Each scene shows the same named points in several views. A view is turned or mirrored, shifted and resized as a whole, has a little noise and may leave points out.

Scene 1
View 1
vinaz: [16, 12, 12, 11, 10, 11, -15, -15, 16, 15, -4, -9, 6, 39, -13, 1, -6, 1, 40, -14]
miz: [-7, 16, -2, 29, 7, 24, -3, -12, 4, -8, -1, -7, -21, 13, 31, 17, 18, 7, 4, 13]
notov: [-10, 23, 7, 23, 11, 4, 12, 21, 20, -20, 3, -8, -4, 26, 7, 2, -1, 10, -1, 0]
lesa: [15, 15, 4, 12, 9, 4, -10, -6, 12, 7, -6, -1, -6, 30, 1, 5, 2, -1, 29, 1]
Zan: [5, 12, -10, 18, -6, 25, 4, -8, 19, -4, 12, -13, 5, 13, -3, 6, -10, 18, -1, -24]
gekog: [-6, 7, 9, 26, 5, 45, -12, -37, 5, 9, 6, -27, -2, 27, 13, 16, 4, 12, 21, -12]
kal: [-4, 17, -5, 24, -1, 22, 4, -6, 11, -9, 6, -8, -8, 12, 13, 10, 4, 14, -5, -4]
tuv: [6, 15, 6, 16, 7, 15, -6, -9, 15, 2, -1, -9, -1, 31, 0, 5, -1, 5, 23, -8]
sog: [16, 9, -17, 14, -13, 23, 1, -20, 16, 3, 10, -7, 2, 8, -6, 7, -8, 17, 1, -24]
terez: [27, -5, -34, 13, -25, 43, -11, -51, 2, 16, 12, -8, -4, -10, 2, 17, -6, 21, 2, -27]
falun: [35, 12, -17, 1, -8, -5, -6, -5, 20, 8, -2, 11, 4, 16, -19, 1, -12, 6, 18, -17]
nabo: [21, 11, -2, 7, -2, 12, -8, -12, 21, 12, 4, -6, 12, 29, -21, 0, -16, 10, 26, -28]
Tuz: [4, 16, 23, 16, 21, 14, -16, -12, 15, 13, -7, -15, 2, 48, -5, 3, -2, -1, 47, -5]
View 2
kal: [-1, 23, -9, -5, 14, 26, -14, 17, 0, 20, 5, -9, -6, 6, 13, 2, -2, 17, -10, 0]
terez: [-1, -11, -23, -13, 10, 31, 12, 19, -3, 3, -23, -24, -7, 26, -18, -10, -13, 21, 2, -5]
nabo: [10, 15, -5, -15, 6, 25, 15, 14, -10, -1, -10, -5, -4, -19, -6, -10, -9, 7, -1, 2]
sog: [1, 10, -9, -14, 13, 24, 5, 15, -3, 6, -9, -14, -4, -2, -6, -12, -10, 15, -3, 2]
Zan: [-3, 18, -6, -11, 12, 24, -1, 15, 2, 10, 1, -14, -7, -8, -1, -9, -3, 13, -9, -2]
falun: [12, 18, 2, -21, 16, 11, 8, 13, -19, 2, -19, 2, 12, -12, 5, -19, -17, 14, 0, 16]
vinaz: [23, 21, -5, -8, -1, 28, 12, 12, -22, 7, -10, 14, -6, -21, 11, 6, -11, 4, 3, 2]
gekog: [10, 11, -19, 3, -6, 44, 4, 15, -6, 13, -4, -2, -23, 5, 3, 20, 0, 10, -1, -14]
tuv: [14, 23, -5, -6, 4, 26, -2, 13, -14, 15, -3, 7, -7, -11, 14, 6, -8, 10, -2, 2]
Tuz: [27, 26, -4, -3, -6, 32, 6, 11, -23, 11, -5, 23, -12, -20, 18, 18, -7, 2, 3, -1]
lesa: [17, 19, -7, -5, 2, 26, -3, 14, -22, 16, -10, 15, -4, 0, 21, 13, -10, 12, 2, 5]
notov: [1, 39, 3, -5, 15, 21, -23, 13, -3, 23, 15, 0, -3, -16, 25, -1, 0, 13, -14, 5]
View 3
falun: [15, 3, -1, 16, -10, 17, 20, 4, -19, 29, 1, 20, -18, 37, -6, 48, -28, 15, 13, 19]
notov: [1, 28, 6, 34, 20, 23, 24, -1, -6, 76, 18, 26, -6, -6, 11, 20, 21, 2, 19, -8]
Zan: [-9, 5, 21, 13, -8, 19, -6, 3, -4, 36, 9, 11, -4, 1, 20, 26, 5, 14, 15, -1]
sog: [-3, -5, 24, 7, -17, 16, -5, 5, -4, 25, 7, 10, -5, 11, 21, 29, -9, 20, 16, 9]
Tuz: [10, 16, -24, 32, 10, 31, 12, -17, 0, 38, -24, 46, 28, 39, 18, 27, 25, 4, -12, 16]
nabo: [0, 4, 5, 14, -16, 23, -9, -3, -11, 15, -5, 18, -4, 29, 10, 41, -8, 12, -2, 5]
lesa: [19, 8, -10, 24, 9, 21, 31, -7, -3, 47, -9, 36, 13, 28, 11, 28, 6, 14, 9, 24]
tuv: [8, 9, -2, 25, 10, 23, 19, -9, 4, 52, -4, 34, 18, 14, 21, 18, 20, 13, 10, 15]
kal: [-2, 6, 23, 18, 3, 17, 14, 0, 5, 57, 15, 19, 5, -6, 26, 12, 13, 19, 23, 7]
gekog: [-7, -4, 13, 14, -5, 24, -7, -12, 16, 31, -14, 28, 38, 11, 45, 6, 29, 21, 4, 18]
vinaz: [10, 9, -16, 26, -1, 28, 8, -12, -5, 29, -17, 38, 16, 40, 12, 34, 7, 9, -7, 17]
miz: [7, -2, 20, 16, 14, 15, 33, -4, 17, 66, 5, 30, 24, -7, 35, 2, 24, 28, 29, 22]
View 4
falun: [9, -3, -3, -16, -1, -1, 11, -2, 0, -3, -4, -16, 2, -10, 1, -1, 14, 22, 24, 16]
miz: [16, 12, 15, -18, -8, 5, 17, 0, -10, 4, -24, -22, -1, -10, 7, -5, 10, 12, -26, -2]
vinaz: [0, 8, -10, -7, 0, -16, 4, 8, -4, -2, -7, -11, -4, -8, -1, 0, 24, 20, -3, 9]
tuv: [7, 5, -2, -10, -3, -9, 9, 4, -3, -2, -14, -15, -4, -8, 1, 1, 17, 15, -9, 5]
gekog: [2, 16, -1, -10, 7, -18, 12, 7, -8, -4, -16, -10, -13, -5, 2, -7, 15, 14, -22, -11]
sog: [9, 4, 4, -19, 7, -4, 20, -6, -3, -7, -11, -14, -8, -5, 3, -7, -1, 18, 10, -4]
terez: [11, 16, 7, -32, 18, -5, 26, -7, -11, -3, -2, -12, -5, -4, 11, -26, -3, 23, 15, -16]
nabo: [3, 2, -7, -11, 8, -13, 12, 0, 0, -8, -6, -10, -10, -5, 0, -3, 8, 20, 15, 2]
Zan: [9, 1, 3, -13, 5, -4, 18, -6, 1, -9, -17, -16, -12, -3, 0, -1, -3, 15, 3, -4]
Tuz: [-2, 10, -9, -3, -3, -18, 1, 12, -5, 1, -11, -10, -6, -10, -3, 2, 29, 17, -15, 8]
kal: [14, 5, 9, -14, -3, 2, 17, -5, -4, -4, -23, -19, -7, -6, 3, -1, 2, 12, -12, -3]
View 5
notov: [30, 12, 4, -7, -14, -2, -14, -20, -13, -20, 10, 15, 20, -11, -22, 0, -8, 30, -21, 39]
tuv: [3, 18, -8, -12, -13, -7, -6, 8, -7, -25, 17, 30, 12, -27, -13, 10, 0, 16, -7, 34]
miz: [8, 32, -3, 21, -21, -1, 14, 3, -6, -31, 11, 9, 15, -8, -8, -4, -25, 6, -16, 42]
falun: [-4, 17, 3, -9, -16, -8, -25, 18, -21, -10, 27, 35, 25, -33, 0, -9, 37, 20, -4, 5]
nabo: [-14, 10, -3, -26, -6, -13, -24, 16, -2, -24, 43, 34, 14, -26, -7, 5, 17, 12, -13, 7]
vinaz: [-6, 16, -18, -24, -13, -7, -11, 21, -6, -24, 20, 41, 7, -42, -14, 20, 11, 16, 1, 33]
terez: [-39, 29, 3, 8, -9, -13, -4, 37, 8, -33, 62, 13, 18, -9, 13, -15, 3, -18, -20, -9]
sog: [-11, 17, 5, -8, -10, -12, -18, 13, -1, -25, 45, 18, 20, -13, 0, -6, 7, 5, -21, 5]
kal: [4, 22, 4, 3, -16, -6, -3, -2, -2, -27, 26, 10, 21, -5, -11, -5, -14, 12, -23, 28]
lesa: [4, 24, -9, -4, -18, -5, -4, 15, -16, -20, 9, 32, 14, -34, -11, 6, 9, 19, 1, 35]
Tuz: [-2, 17, -25, -25, -13, -7, -5, 15, -5, -27, 11, 44, 3, -43, -19, 27, -1, 20, 3, 46]
View 6
gekog: [19, -13, -20, -2, 21, -2, -1, 5, 21, -15, -23, -4, 12, 10, 14, 3, -15, -25, -5, 28]
sog: [-5, 0, -17, -17, 7, -17, -4, -4, 29, 5, 7, -9, 10, 11, -9, -6, 3, -10, 0, 11]
tuv: [4, -17, -24, -6, 15, -13, -1, -5, 7, -1, -4, -10, 6, 10, 9, 20, -14, -4, -17, 3]
nabo: [-2, -8, -25, -29, 6, -17, -4, -6, 22, 4, 9, -14, -1, 3, 9, -2, -5, -14, -4, -4]
terez: [12, 17, 1, -17, 15, -14, -5, 12, 46, 9, 13, 0, 25, 8, -7, -15, 17, -32, 17, 26]
Zan: [-11, -8, -22, -13, 5, -11, -4, -11, 24, -1, -3, -12, 10, 16, -12, -8, -6, -6, -6, 13]
notov: [-26, -28, -32, 6, 5, -11, -1, -25, 4, -7, -18, -16, 5, 25, -22, 10, -19, 21, -23, 12]
miz: [2, -13, -8, 22, 27, -9, -1, 0, 10, -5, -18, -1, 25, 23, -10, 22, -10, 2, -15, 32]
lesa: [6, -16, -18, -4, 20, -20, -3, -1, 1, 3, 3, -8, 5, 8, 11, 31, -11, -1, -20, -3]
vinaz: [11, -18, -27, -17, 16, -17, -1, 0, 6, -1, 2, -12, -4, 2, 26, 20, -15, -15, -15, -9]
falun: [-8, -3, -18, -23, 9, -27, -5, -5, 15, 18, 28, -12, 3, 4, 0, 17, 6, 0, -10, -16]

Which points are out of place in each view (at most two, in the order of its rows)? Write - if all are in place.
view 1 -> nabo
view 2 -> lesa
view 3 -> tuv
view 4 -> gekog
view 5 -> -
view 6 -> notov
